Each row is a point on a landscape with many valleys, with its height.
A ball rolls from a point to the lowest of its 2 nearest points, and stops where none of them is lower. Distance is the straight distance between rows; heights are no part of it.
(1258) h=423: [   6   15  -24  -19   39  -15   30   50   -8  -26  -34  -49   17  -14
   11  -19   -8  -27   10  -43   20   50  -13   20   22    9    2   -8
  -56  -32    6  -24   -4 -103   46  -27   53  -32  -16   18  -49   11
    1]
(1015) h=359: [ -5  -5 -20 -31   8  -4  22   3   9 -46 -32 -14  41 -19 -19  -4  38 -34
  -5 -33 -18  22  22  14  39  42  18  25 -52 -43   7   4  -1 -90  45 -17
  62 -17 -25  38 -13  -2   0]
(1103) h=223: [ 19   6  23 -21  -2  19  -6  63  18   8  32 -14 -28  22  37 -63 -23 -14
  19 -75 -18  61 -25  38  26 -29  25  26   1 -13 -14  17  -9   5 -15 -31
  18 -30  51   9 -22  27  -5]
(192) h=384: [-14  18  34  20 -32  12  13 -22  -3  -9 -41  38 -17 -13  -6  31   1  -6
   2   8 -39 -10  27   1  -4  20  20  23  33  13   6  33  13  43  10  25
 -15   6 -27  10  26 -29  -9]
(250) h=798: [  5 -19  12 -57  21 -18 -18 -35  -5  44 -42 -21  26 -28  44  70 -10 -30
  12  27  53 -45 -28   3   5  30 -15 -15 -36  38 -15 -63  -1  -4  50   3
  38 -41 -91 -32 -28 -44  17]
(829) h=690: [ -1  -1 -37   7   1  -8  50 -18  13 -50 -31  47  29 -24 -50 -22  -7   0
 -10 -29 -22  17  22  20   4 -16  25  37  -9 -50  71  24  76 -28  13  15
   8 -16   4  53   0  -8 -23]
(252) h=672: [ 15 -22   6 -22  22  -8 -32  50 -51   0  22 -33  30  -7  58  29  13   4
  18 -54 -18  17   7  64 -12 -10   9  15 -30 -48 -20 -22  -8  -1  39 -11
 -18 -24  15 -15  21  33 -15]
(1125) h=334: [  7 -24 -57  53  21  -9 -35  13 -48 -35  15  -8  41  37  15  43  15   0
 -43  -4 -11 -18   6  18 -83 -37 -20 -12 -11 -23   7  10  43 -11   7  12
 -24  46  16 -24  16  26  19]
(980) h=495: [ 43 -19  60 -14  -4  49 -19 -53  32  32 -17  16  14 -11 -11  29  11 -21
  40 -16 -30 -13   2  15  32  60  32   0   7  25   6  38  38  -2  20  -2
 -36 -22 -37  32  22  15  10]
(1033) h=188: [  1  26 -10   7   2  13  32  16  35 -17 -31 -33 -48  -9 -33 -37 -65 -42
   4  42  -1  -3   8   1  15  30  -8 -22 -31  21  16 -12 -18 -27  -1 -32
  48  22 -43 -21 -13 -25  18]
(108) h=310: [-22  -1   5  30   0   0 -33 -27   5  20   4  -6  29  12 -48 -57   1  82
 -19   4   5  18  -3   7 -24  -5   2   6  -7 -33  54  35  80 -57   2  24
 -55  45  37  36  34   3  -6]
(1043) h=868: [ 31   0  52 -22   7  14   1  53 -30  45 -40 -35  -5 -28   6  -1 -40   7
  27 -30  -4 -17  -4  60  19  -1 -10 -11   9   1  -1 -82 -27  -8   1 -57
 -41 -52  69 -74  15  -9 -47]
(860) h=777: [-44  22 -47   5 -13 -39  35 108 -54 -17  -5   3   8 -26  39   5 -11 -25
   5 -45 -58   0   1  12   6   8  10  19  -1 -79 -32 -13  -1 -28  15 -14
  61   0  32  31  -3  -8 -27]
(440) h=498: [-37  34  -3  43  23 -56  13  11   5  49 -36 -15 -35  24 -36 -45 -46  60
 -26  44  46   4   2 -23 -14 -20 -21 -52 -30  26  54 -55  43 -29 -28 -17
 -40  13  52 -39  -5 -38 -29]
(313) h=577: [  1  19 -30  41  71 -25 -11  72 -49  20  26  -1 -35  21  15 -48 -50  46
 -18 -23  42  74  -5  22 -60 -73 -22 -21 -20 -53  40 -28  40 -39 -52  -3
 -22  39  68   3 -34 -11 -11]
(412) h=131: [ 27  17  49  25  18   2  -3  17  25  59 -28  13 -27   1 -22 -50 -47  14
 -11 -21  42  26 -26  35  15 -25   7 -35  -7  35  46 -46  24   6  -1 -34
 -69 -39  82 -44 -40 -27 -20]
(128) h=645: [ 37  -6 -16 -23 -20  31  43 -62  43 -41 -41  48  46 -40 -97 -35  28   2
 -22 -30 -33   8  40  30   4  16  39  33   2 -34  82  52  71 -21  -8  -4
   1 -12   1  56   3 -15 -12]
(436) h=517: [ -1  17 -39  22  -6  -1  45  20 -29 -77  28  45   3  -4   7  35  61 -41
  -6  -2  -8   1  -8 -17  26  -5  11   1  36   9 -51  94 -28  23  21 -15
  36  35   9  21 -12  26  35]
(895) h=817: [ 10 -35  58 -57   6  -5 -33 -46  22  77 -47 -18  10 -10  54  60 -40 -39
  26  19  31 -62 -15  17   9  27 -18 -17  -7  61   9 -60  -4  10  12 -21
  -6 -52 -62 -47  -6 -34   5]
(322) h=335: [ 31 -50  30 -59  -8  22 -41 -25 -10  14   3 -47   8  -5  39  48   9 -19
  79 -10 -16 -35 -22  42  16  29 -34  15   3  19 -31 -31 -52   2  24 -32
   0 -44 -25 -24  36   8   5]
(269) h=641: [ 24 -42  -5 -51 -22  67 -14  -8   0 -18  -4  12  55 -25 -70 -16  19   7
  35 -48 -61  10  20  77   6  12  19  62  32 -52   6  18  37 -31  14  22
   6 -11 -13  27  24  13   3]
(713) h=463: [-13 -25 -41  38 -75  26  -8 -66 -27 -50 -26 -13  56  11  19  44  31  22
 -20  31 -20 -37  58 -53 -50 -15 -42   0  37   9 -24  27  13  42 -19  56
 -23  63   9  10  26  18  20]
(947) h=564: [-27   0 -29  38  35 -24 -27  42 -25 -19  42  16   0  38  37 -34   3  19
 -29 -45   5  38  -6   3 -37 -37  15  10 -19 -50  11  35  48 -38   0   9
   8  58  31  36  -8  28   7]
(456) h=557: [ 31   5 -23  65 -13   5  35   2   3 -71  18  26  -5  27 -15  13  17 -19
   2   0  -7   3   2 -40 -21 -11  -4 -35  30  40  -5  64  -9  30 -15 -24
 -14  40  33  -6   9  35  -1]
(1261) h=630: [ -5 -33 -15 -31  28 -22 -49  36 -62 -16  43 -11  44 -15  59  32  57 -16
  -2 -47 -14  -6   2  17  -3  10  14  35 -27 -54 -41 -52 -30 -12  55  31
  24 -18 -24  10   1  13 -14]
(1148) h=487: [-32  -8 -12  -2 -22 -42  29  -4  -2 -18 -37  26  30 -13  10  61  29 -38
   0 -41 -51 -71  -1 -22  26  60   6  14   2 -33  18  13   3 -29  32   0
  43 -24 -15  42   8 -13 -18]
(1156) h=194: [  5 -18 -43  53   6  22 -47 -26  26  -9  16 -39  21  35   4   1   6  22
 -43  51  17 -18  32 -36 -66  14 -23 -37 -32  25 -11 -10  32  -1   5  35
 -39  69 -24 -16  23  29  44]
(787) h=246: [  9  23  -1   1  40 -29  33 -41  33 -19  11   5  14  11  20  -9   8 -17
  15  27  57  38 -49 -62  43  -4   4 -52 -37  28  -5  19 -16  -6  23 -15
  13 -17 -44  23 -43  10  30]
(591) h=462: [ 65 -36  22 -17   8  43   3 -60  19 -27   8  48  10 -22 -13  27  37 -40
  61 -36 -17  14  -7  51  31  39  40  37  11  10  29  62  20  10  30 -14
 -25 -42 -27  31  16  43  24]
(237) h=290: [-42  30  35 -16  20 -32  19  97   0  75  17  36 -44  23  44 -56 -49  14
  37 -51  26  38 -11  28  49 -55   4  -3  17  -2 -22 -26 -56  36 -68 -61
   5 -25  65  -3 -19  15 -14]
(795) h=586: [  5 -23  -9 -41 -10  18 -39 -17 -46 -37  32  13  28 -33  40  46  70 -36
   3 -15 -15 -14  12  -2  10  20   6  41  -9 -22 -40 -23 -51   8  52  35
  40 -30 -37   2   2 -18  -2]
(316) h=548: [ 31  -5  24 -17  25  10 -11 -29  62  50 -36 -15   4   8   8   5 -49 -33
   9 -11  17 -18 -22  22   7  40  17 -13 -36  37  51 -40  64 -29  32   1
 -23 -47 -37 -22  -8  -9   2]
(982) h=403: [-13 -32 -46  49 -29   8 -17 -28 -47 -56 -11  11  68  35  33  49  48   5
 -59  -2  -1 -27  21  -7 -70 -32 -26  -6  21  -6 -17  51  51  31   5  47
 -16  63   6  -6   8  26  23]
(661) h=582: [ 23  13 -22  31  -2 -10  46  13  -9 -52  41  14 -33  36 -31 -31 -10 -13
  29   9   5  24  -9 -53 -28 -42   0 -34  40  34 -11  53 -68  31 -53 -40
  -4  12  53 -13  -4  26 -15]
(416) h=718: [ 43   3   9  -6  18  15 -24  37 -34   6  20 -35  27   0 -11   0  -5  46
   8 -24 -10  48  -2  37 -34 -65 -10  20   9 -51  -5 -17  12  -2   4  11
 -35  12  49 -18   3  19 -28]
(377) h=187: [-78  35  35   5 -21 -39   9   9  -9  24 -20  -9 -38   6  23  -3 -11  44
 -33  43   4 -18  23 -13  10  15   1  21 -22  -7 -23  14  17   1 -11  20
  27  40 -17   8  -1 -37  -8]
(578) h=621: [  6  16 -31  14  72 -31 -34  51 -47  45  33 -46 -20  34  23 -16 -15  49
 -55  16  44  26 -23  56 -82 -84 -29 -17 -13 -39   0 -48  21  -4 -79   3
 -20  28  44 -33 -38  -2   7]
(1056) h=263: [-59  29  -8  24 -31 -39  -7 -34 -24 -10   6   8 -20  18  39  21  36  35
 -61  65  14 -13  54 -74 -22  16   1  10 -16  19 -41   4   0  38 -22  47
  -6  52 -45  10   0 -23   8]
(556) h=358: [ 41   4 -25  30  26  17  16 -14  17 -29  34 -35  -4  11 -56 -46   0  32
  14  29  19  54 -14 -37 -11 -47 -20 -15  13 -14  18  12 -14 -45  -8  18
 -14  22  22  -1 -10  15 -14]
(912) h=126: [-67  38  21   2   2 -22  22  37   4   3   6  30 -60   4  21  -7 -14 -24
 -12  11  -9 -14  17 -13  22  19  19  19 -20  15 -26  16 -18  17  -5  -6
  37  27 -31   8 -12 -28  -7]
(1119) h=325: [-12  32  43  30  -3  -6  14  -8 -12 -15  33  21 -50  19  -1 -11   6  36
 -31  52  12  30  58 -44 -15 -22  29   9   3  33 -37  16 -24  58 -45  16
 -25  50 -21  -5   3   5 -16]
(635) h=533: [-18   3 -31   5 -30  13  -9  -9 -10 -40  36  -6  10  11  -5   3  29  17
 -22  -7 -17   4   1 -21 -32 -40   2  48  42 -30  -8  29  19   7  -4  59
  24  23   9  12   9   7 -24]
(811) h=237: [ 22  16 -43  29   3  16  18 -18  47 -60 -12 -27  -6  -3 -23 -27 -16 -38
 -22  47  19  13  21 -20  -3  18  -2 -26 -25  34  19   0  12 -18  27   4
  20  20 -41  -2 -15   9  34]
(558) h=240: [  7   9  18  -8   4 -15  38   6  11  -3 -48 -30 -11 -20  -2  33 -38 -18
  21   8 -14 -28  -5  12  20  25 -15 -10 -16  16   0 -12 -12 -15  11 -25
   9  -9 -14 -19  -1 -17 -16]
(1215) h=594: [-17  -3 -50  32   9   1 -13 -10   8 -47  49  10  24  27  -5 -28  34  12
 -43 -18  24  30 -15 -14 -38 -46  20  34   3 -22  19  60  57 -35  14  53
  12  41 -10  30 -21  32  14]
(1159) h=660: [-11  27 -22 -13  29 -21 -17  56  -7  30  41 -54 -14  26  16 -47 -10  36
 -46  12  13  38 -26  24 -30 -81 -29  -9  18  -8 -15 -47 -34  15 -99 -28
   3   4  70 -42 -27   5 -14]
(913) h=521: [-47  21 -52  31  44 -34 -38  78 -41 -22  -7 -11  24  33  75 -16  22 -12
 -56 -43  25  48 -11  13 -30 -27  12 -13 -54 -62  -5  32  48 -55   2 -17
  29  41  21  29 -34  16  16]
(1096) h=428: [-13 -18 -19   4 -20 -16  23  91 -79 -27  20  53  10 -31  37  40  33 -19
  48 -66 -41   7  -1  53  36  11  20  24  22 -58 -62  46 -37  19  29 -17
  25  -4  18  46  18  40  29]
(968) h=478: [ 10 -12 -18 -20   4  46  -4 -49  64   0  27 -17  -8 -21 -32 -26  -1 -29
   5  55   8  17 -10 -25  25  30  25   3   8  -7   1  27  23 -42   9  76
  32   3 -91  33 -11 -15  25]
(764) h=436: [-36  -9  -9  24 -41  -7  26 -30 -30 -48 -47  37  12 -13 -33  61  17 -32
   7  -6 -67 -69  44 -14   3  53   0  16  22 -21  13   7  -3   4  12  14
   5  12 -19  32  41 -17 -21]
(776) h=558: [ -7 -24  10 -32 -48  63 -33 -63  26  -2 -41  -5  46 -14 -25  25  20 -11
 -21   3 -55 -37  50 -13  13  62   5  28   6 -17   9  10  56 -40   2  44
  15  12 -48  36  31 -35   9]
(646) h=368: [  2  10  25   4 -29  29  38  -6 -13 -27  50  23 -45   9 -34  10  21   1
  -2  57   4  10  22 -53 -10 -16  23  20  53  55 -63  50 -56  75 -52  25
   8  22 -28 -15  -8  12  19]
(814) h=810: [-53  13  14  12 -22 -25  18  74 -46  -3 -16  15 -23 -12 -14  -4 -28   9
   5 -49 -57   4  40  23  -9   6  26  26   8 -61  11 -24  25 -18   1 -13
  -9  -3  50  18  33 -11 -52]
(718) h=412: [-14  -1  -6   1 -26  12  -5 -35  67  29  24 -26 -30   9 -32 -21 -39  10
 -10  70  -5 -28  -3 -57 -25  28 -22 -32  14  26  20 -43 -11  27 -35  24
  -8   9 -24 -25  19 -20 -11]
(331) h=714: [ -65   39   -3   -3   50  -58   -4   33   14   65   -1   -6  -36   48
    4  -68  -39   12  -80   41   58    8   15   11   -4  -49  -27  -30
  -34   42    5  -79  -27   17 -115  -74   -3    0   17  -69  -36   -3
   -7]
(1270) h=96: [ 29  14  33  16  66  12 -29  24  -4  56   5 -20  -5  20 -20 -60 -36  43
 -18 -29  48  50 -11  49  -9 -33   9 -12 -34   2  36 -39  39 -23  20   3
 -59  -3  57 -23 -22 -10 -12]
(386) h=332: [-11   0  17   7   7 -17  53  87 -42  27  20  50 -54   6   8 -22 -60   3
  86 -73  -2  38 -36  34  41 -24   6  -3  21 -18 -14   6 -55  33 -32 -55
  12 -31  61  33  -9  25   5]
(6) h=837: [ -3  -8  82 -34  -5  -3 -25   2   7  95 -89 -20  -4  -9  19  30 -52  -7
   6 -14   9 -57  -7  51  15   0 -18  -7   6  47  18 -67  38  -7 -16 -14
 -18 -49   7 -67 -18 -37 -27]
(1209) h=473: [-33   9   1  -3 -25  -4  23  58 -68 -29  36  23   0  -4  34  37  70  -7
  21 -41 -29   9 -18  -8  48   4  25  17  40 -22 -82  68 -72  21   5  -7
  34  18  16  34 -10  35  25]
(1040) h=836: [-24  33  22  25 -31  -6   3  44 -21  -6   4   6 -45  -2 -39 -41 -24  25
 -19 -25 -23  24  19   2 -16  -5  14   8  10 -17  42 -17  22   2 -19 -16
 -41   3  90  -2  27 -29 -72]
(1075) h=538: [  1  26 -20  65  31 -30  12  34 -25   6   8  27 -53  10 -26 -53 -48  54
 -20  10  38  41  -2 -18 -45 -57 -32 -45   3  -7  64 -13  33  -3 -52 -24
 -36  44  96 -10 -14 -40 -19]
(349) h=58: [ 44  13  15  25  22  17  42  23  -1   9 -28  37 -51 -25 -63 -26 -84 -13
  22 -32  11   0 -24  35  12  -9 -10 -14  -7  12  59 -14  -3   9  17 -53
 -24 -19  62 -32  -7 -25   0]
(247) h=851: [-12 -18  56 -18  20 -10  -9  22   2  83 -49 -18  -6   1   3  10 -54   2
   1  -6  22 -63 -13  48  26   2 -19 -35  14  55   6 -93 -19  -3 -31 -57
 -38 -43  41 -91  -3 -11 -25]
(1152) h=181: [ 20  31 -26  34  42 -51  38 -16  -4 -26 -27  13  15  25  49  12  -2 -10
  -1  24  73  28 -20 -40  -5 -36 -14 -72 -47  59   6   8 -28  39  12 -56
  -9 -17  -8 -22 -39  29  27]
(35) h=197: [ 38  14  22  13  38 -13  16 -19  12  18 -18  14  -5  25  34 -13 -31  -2
   9 -15  66  31 -46  12  10 -66  -7 -40 -24  55  28 -15  -4  38 -11 -59
 -50 -43  33 -49 -31  24  -4]
(475) h=887: [ 20   1  17 -31 -14  -6  18  48 -16  22  -9 -10 -18 -30 -19  -8 -43 -15
  57 -45 -34   7 -13  37  17  -7   0  -1  19  -8  20 -71 -61  13 -13 -40
  -7 -81  55 -35  25 -11 -76]
(477) h=657: [  9   4 -33   7  30 -37  -5   0   4  -3  53 -18  -9  37  32  19   8 -15
 -15  36  27 -36 -21 -13 -32  -3 -43 -28 -12  28 -33  -1 -56  42  -7 -28
  14  34 -23 -34  -4  25  49]
(193) h=408: [ 20 -20  -9  14 -35  42  37 -51  13 -10  29  14 -18 -13 -37   4  16  -7
  27  72   4 -11   2 -61   0  -9   6  12  56  14 -43  62  -5  46 -17  60
  15  36 -60   0  -8  16  35]
(1032) h=145: [ 11  -9  73 -18  -1  27 -39  33  22  74  10 -11  -6  14  -2 -32 -13  24
  40 -50  -6  25 -12  57  31   2   8  18   7  -2 -12  -7   1   8   8  -8
 -35 -26  43  -5  17  20  -8]
(215) h=273: [-44   8   2  -7   6 -20 -12  14  -8  -6 -15 -30  15   9  11  -5  23  19
 -24 -13  -8  12  22  -1  10  18  -4  22 -32 -41 -12  -6  20 -56  21  28
  38  32 -25  22  -2  -3  -5]
(41) h=479: [  6  30 -41  16  47 -12  -3  81 -56 -56 -11 -30  18   2  51 -19  10 -29
 -31 -41  32  62   4  17   3 -28   4 -23 -60 -46 -21   3  25 -64  26 -35
  43   4  11  26 -44  12  21]
(969) h=134: [  3 -13 -22  49  10  -8 -34 -13 -15  18  20 -18   3  28 -23  19 -19  59
 -26  51   8 -29  50 -26 -56  -3 -40 -23 -15   1  -8 -33   7  15 -33  25
 -58  78  17 -25  42   5  16]
(102) h=542: [  2 -16 -10 -41 -22 -13  -3   5  -7 -19 -15  14  18 -36  34  51  45 -58
  17 -28 -33 -21 -18  -4  27  36   7  23   2 -18 -18 -15 -46  -1  45   1
  79 -53 -23  17 -10 -34 -20]
(116) h=629: [  7  -8 -21 -11   5   0  -8 -22  11 -14  42  17 -23 -12  26  29   9 -39
  -3  48  10 -55  -9 -39  -1  46  -9 -18 -14  27 -56  -6 -59  30  15  -4
  30  23 -71 -17   9  10  51]
(1236) h=743: [-43   8  13 -60  37 -71   1  12  -5  57  -2  -4   4   2  46  28 -12 -21
 -15  38  34 -57 -38  10  22 -16 -35  -9 -11  24 -43 -61 -74  49 -38 -50
  41 -38 -35 -45 -25   2  15]
(198) h=239: [-15  -5  31  27 -12  -6  -4 -56  15   7 -35  25  43  12 -32   7  21  58
  -8 -17 -20  -5  17 -14   8  16  17  -2  10 -25  42  38  71 -19  14  23
 -72  21   1  51  40   7 -24]
(254) h=381: [-47   7 -10  19  -8 -14 -53  -1  -9  20   4 -47 -23  33  -2 -42   5  93
 -48  22  17  37 -11   0 -61 -32 -21  -4  -3 -17  25  17  58 -28 -32  23
 -47  50  66  -3  21 -15 -22]
(684) h=674: [  5 -40 -16 -43  -2  -5 -14 -17 -12 -11  29  63  17 -54   8  33  86 -16
 -10  -5  -1 -27 -44 -26  59  28  -2  13  15 -37 -44  46 -14 -19  62  68
  87 -10 -52  45 -27 -23  39]
(471) h=400: [ 13  -9 -53   2 -54  -1  16 -51  13 -66  -6  29  24 -30  12  48  67 -62
 -13   1 -24 -44 -15 -64  16  45  12 -12  30  24  -8  42 -54  25  20  21
  44 -28 -27  28   1   0  -5]
(978) h=244: [-67  43  34 -29  21 -66  14 101 -27  59  40  37 -35  25  58 -19 -22   0
  -9 -37  -1  -4  12  30  29 -25  14  24   2   2 -66 -33 -73  58 -72 -53
  20 -14  19  -1 -22   4   3]
(728) h=186: [-83  22  44 -31   9 -51  -6  59  20  64  13  30 -40  16  53   3 -25 -30
  -2 -22  -9 -31 -11   2  36  13  18  18   7  25 -25 -11 -55  30 -20 -33
  50 -10 -28   9  -9 -14  -3]
(613) h=176: [  5  -1  29  35 -56  10   2 -64  30  27  -5  35   4  -1 -53 -19  -4  56
 -15  43   9  -9   5 -47 -15  12  10 -17  47  17  29  55  57  19  -2  35
 -96  26  18  32  38   1   0]
(1081) h=595: [-10   7 -27 -24  14 -15  -1  32   3 -26  32  10 -22 -20  26  -4  45 -53
 -15  14  16 -14 -27 -22  43  34  -6  -9 -32  18 -44  17 -61  -7  50 -15
  75   7 -47  17 -32 -17  37]
(1185) h=360: [-39   5  17 -13 -36   3 -51 -54  27  65  -9 -41 -20  -2 -34 -25 -23  78
 -27  62  16 -30   5 -30 -38   1 -28   3  18  25  34 -76   8  20 -37  51
 -43   0  24 -37  15 -53 -29]
(117) h=447: [ 19  -8 -18  10 -13  34  -8 -54  40   2  64 -34 -13  17 -39  -8 -12  20
  14  73   8 -29   8 -68 -33  -8 -23 -23  35  36 -23 -15 -55  42 -41  19
 -24  23 -15 -41  27  25  10]
(803) h=304: [ 45   0  -3   2  36   7  33 -34  24 -44  34  -3   7  13 -23 -28   9  13
  32  -1  25  44 -17 -26  31 -11  -1 -11  -4   3  -1  52 -24 -29  19   2
   2   2 -12  22 -17  29   6]
(777) h=689: [ 67 -27   7 -17 -16  81 -40 -15  29  -8  26 -23  26 -19 -64 -19  10   7
   5 -35 -31  15  -2  57 -29  -3  11  50  26  -7  29   7  27 -14  24  -1
 -30 -19  33   0  21  13  -7]
(290) h=336: [  8  -4 -18 -10 -53  -3  38 -70  53 -39 -56  25  19 -23  -8  25  45 -59
 -18  19 -23 -15  22 -57  22  71  28 -20  -3  20  29  42  22 -12  -1  26
  49 -39 -58  36  -9 -30   7]
(849) h=448: [-41  28 -11  28  29 -62  -4  -6 -12  45  -5 -36  -7  36  -2   1 -11  88
 -34  31  32  22 -10 -16 -45 -33 -20 -11 -31 -15  11 -39  32  -7 -23  24
 -21  28  23 -15  -9 -28 -16]
(1030) h=410: [ 30  -1 -34  24   7  19  -3 -35  25  -9  42 -55   3  21 -41 -41   4  53
 -16  79  37  25   3 -63 -42 -51 -27 -28  34  37  -3 -10 -34  -6 -41  45
 -35  34   4 -30  -3  27  -1]
(702) h=283: [ 36 -34  37 -52 -25  46 -18 -12   3  -7 -20 -47  28 -12   5  31  28 -22
  65 -49 -54   5  -1  39  18  18  -7  25  15 -16 -25   0 -35  -5  18 -35
  13 -37  16  -3  29  14  -1]
(20) h=770: [-12  -8  25 -68  17 -44  -2 -10 -30  35 -21 -15  16 -33  48  60   7 -18
   2  18  10 -50 -13  -9  35   5 -40   0 -19  13 -47 -58 -70  25  13 -13
  46 -36 -60 -20 -17 -41  10]
(516) h=692: [-43  37  -7 -17  26 -34  14   8  25  33  22 -18 -27  19   5 -56 -29  19
 -48  64  42  10   1 -13  -3 -68 -30 -20  14  28  -7 -50 -61  41 -88 -34
  21  -6  14 -49 -26 -13  -9]
(1233) h=619: [ 48 -13 -25   3  -4  47  18 -53  63  -9   3  52 -21 -12 -51 -14 -32 -45
  14  12 -14  -9   4  -2   0  45  35   5  -3  18  73  17  52  -1  17  19
 -10 -22 -37  18   9  -4  21]
(721) h=127: [  -5   20   19   47  -45  -12    7  -48   51   61  -34    9   -7  -14
  -45  -50  -27   74  -25   78   33   -9   -2  -63  -24   35   -5  -65
   17   39   53  -12   66   -5   -3   18 -109   18   42    7   37  -19
    4]
(175) h=465: [-14  -2 -53   1 -51  11  20 -39  -7 -78  15  32  13 -10  -9  20  66 -34
 -31  14 -20  -7   7 -56 -12   2  17  34  38   0  -8  53   1  24   6  73
  55  -5 -17  11  -8 -12 -11]
(1128) h=519: [ 62 -24  35 -29   4  24  -4 -66  61  46 -38 -10  34 -22  -2  36 -21 -26
  45  27  -1 -41  -5   4  32  67  11 -20 -16  13  31   1  43 -37  23  -9
 -28 -33 -64  19  16 -11  30]
(1126) h=729: [ 43  -6 -18  -6   5  54 -40  -1  -7 -28  22 -44  43   1 -57 -38  10  19
 -25 -25  -6  42   4  36 -45 -57   8  28  23 -31  39 -17  35 -34  22  30
 -44  -5  46 -15   1   3 -25]
(26) h=597: [ 13 -30 -13 -27 -19  62   2 -56  24 -45 -17  21  34 -31 -81   2  26 -11
  16 -15 -55  -8  37  23  14  41  20  38  19 -30  30  30  29 -35  -7  21
  14  -7 -39  33  27 -12  -4]
(675) h=375: [ 25 -17  -5   3  -6  -8  46  92 -42  -1  24  39  -2 -14  45  -6 -15   9
  89 -68  -9  45 -29  56  30 -30  -6  13  21 -58 -27  31 -33   9  11 -35
  16 -16  37  45  -8  57  13]
(1139) h=715: [-25   1   0 -20  50 -67  10  21  20  54  15   1  -2  31  54   4 -12  -6
   7  -1  37 -25 -83  15  36 -49 -31 -37  -7  14 -26 -20 -61  36 -28 -64
  34 -16  22 -17 -21  31  10]
(773) h=129: [ 29  19  -2  32  11  20  15  32   7  -7 -21 -25 -38 -10 -64 -44 -67  -1
  -5  31   5  16  14  28 -12 -10 -23 -12 -16   0  38 -29  29 -10  -3 -14
 -10  27  26 -47  -8 -17  -3]
(427) h=306: [-13  19  46   3 -24  12  25  30 -32 -13 -17  34 -33  -5   3  54  13 -30
  55 -49 -47   8   4  19  43   8  42  17  42  23 -31  31 -67  49 -14 -32
  -7 -39  -9  17  20  15  -9]
(153) h=215: [ 18 -25  73 -47 -26  16 -11  41  28  44 -19 -20   3 -13  17  -3  -4  -6
  67 -47 -21  32   5  61  50  21   6  31  -1   2 -21 -14 -19 -18  12 -23
  35 -55  -5  11  -6   9 -15]
(876) h=513: [-16 -28   8 -23 -84  68 -38 -95   5 -12 -23 -13  25  -1  13  38  14   6
   1  29 -31 -47  47 -52 -12  25 -20  26  38  19 -17  20  23  40 -18  70
  -4  30 -23  28  31 -22   9]
(592) h=420: [ 58 -33  -5 -21  13  30  31 -51 -38 -62  23  63 -18 -33  21  36  55 -59
  60 -26  17  25 -10  26  39  28  29  26   3  23  -7  73 -19  23  53 -35
   3 -47 -62  10  -5  34  24]
(220) h=443: [  7  -8 -15  -7 -18  39  -7 -68  38   7  40   2   9 -13  -1   3  12   5
   1  87   7 -10   4 -76  12  20  16  -9  24 -11 -40  31  12  -2  -1  85
  -5  31 -82  18   0  -8  43]
(270) h=266: [ 22 -24 -64  44   0  45 -25  -8  -9 -75  12 -21  35  12 -31   9   9  -6
 -27  15 -17 -14  46  12 -59  -3 -21   0  -8  -5   7  -8  31 -11  23  17
 -15  44  -9 -29  39  23  19]
(66) h=254: [ 24  15  37   2  -4   7  31  37 -29 -18 -46   2 -26 -18  22  31 -25 -40
  32 -18 -17  -5  -6  49  33  -7   9  -6   0   7 -11  12 -14  24  15 -70
  -7 -34  25 -24  -6   8 -13]
(282) h=628: [ 19 -13 -22 -38  28   6 -13  14  10 -23  30  -2   6 -48   4 -20  60 -29
   1  -3  22   2 -60 -13  60  34  -5   3 -34 -14 -43  13 -40 -53  76  21
  86 -12 -63  47 -33 -10  48]
(1262) h=286: [ 17   4 -17  20 -40  17  35 -49  41 -43 -55 -10  23 -18 -23   3  13 -25
 -14  55 -20  -4  52 -50  -1  53   0 -38 -10  27  11  15  16  -9  11  25
   6   5 -39   3  10  -9   8]
(700) h=367: [ 34 -24  -8 -14  47  -2  12 -17 -17 -38  42   9   2  -2  30   8  39 -23
  45 -33  27  31 -20   7  36  13  25  14 -30   0 -13  12 -40  -8  64 -25
   3 -35 -28   4   0  37  -2]
(1068) h=299: [-25   4  26 -22 -30  14 -56 -64  38  51 -35 -43  13   4   2   3 -25  30
 -22  36   3 -31  10 -28 -20  20   2  12 -15  15  28 -45  63 -15   0  55
 -10   3 -24  -5   8 -37 -16]
(790) h=379: [ -7 -28  43 -50 -16  33 -83 -17 -14  41  11 -41  28  14  73  46  17 -18
  14 -34  -7 -54   1  18   8  24 -12   9 -14  16 -39 -39 -49  26   7   4
  -2 -16 -12 -18  13  11   2]
(262) h=737: [-27   7 -45   4  -4 -32  58  30 -28 -51 -11  53   1 -28  -8   4  -5 -35
   2 -37 -29   2   5   9  12 -14  27  36   0 -71  24  13  22  -4  19  23
  61 -21   8  43 -10 -26 -26]
(408) h=687: [  1  -3 -25 -14  34 -35  10  17  20   5  59  -9 -17  21  51  -5   7 -14
  17 -15  25  -4 -73   2   5 -30 -15  -2  -5  -1 -32  17 -46  24   6 -30
  36  11  -7  -2 -28  37  31]
(1227) h=343: [-23   8  74   4 -21  16  18  10   0  23 -45  40 -41 -18 -22  37 -20 -30
  41 -29 -54 -16   2  19  41  45  31  23  48  30   5  41 -19  27 -17 -15
 -10 -25 -22  24  25 -23 -11]
(94) h=584: [ 41  15  -5  13   7  33  -3 -32  57  10 -11  -1   3  -8 -66 -32 -31 -14
 -23 -11  -1   9   6  21 -24  24  20   0 -29  28  86 -33  80 -32  39   5
 -50 -25  -2  -5  -2 -11  -5]
(173) h=225: [ -2 -11  47  -6  -8  20 -61 -21  -1  40  -9 -31  18  38   8  11   2  33
  -4 -16 -21 -16   9  27 -14   7   8  15 -15  -2   6  -8  32  -8  12  28
 -40   6  17 -12  29  10 -16]
(857) h=60: [-21  -2 -23  68 -43 -24 -28 -22  -7  23 -33   5  -7  17 -34 -11 -15  96
 -35  69  23 -13  36 -42 -79   6 -33 -36   3  25  37 -18  58  12 -22  19
 -88  62  60 -11  47 -12  -9]

Two balls start at each pair of points below. Name the first point that both come to, or write never.
(814) and (764) | never
(913) and (1261) | never
(1209) and (795) | never
(416) and (635) | (1033)
(980) and (776) | never
(1215) and (1126) | never
(1043) and (316) | never
(684) and (436) | never

Call two points neighbours if one is among the 2 nearest of the other. Go from one point of each pair to the other, from neighbour to neighbour, staying as low as possible. Name the highest point that can't be avoided.
(1152) and (349) | (35)
(912) and (1081) | (684)
(1270) and (1032) | (117)
(1270) and (349) | (412)

For each start below, name the point where the ball stops.
(516) | (857)
(456) | (912)
(94) | (1152)
(117) | (1152)
(331) | (857)
(947) | (912)
(269) | (857)
(193) | (912)
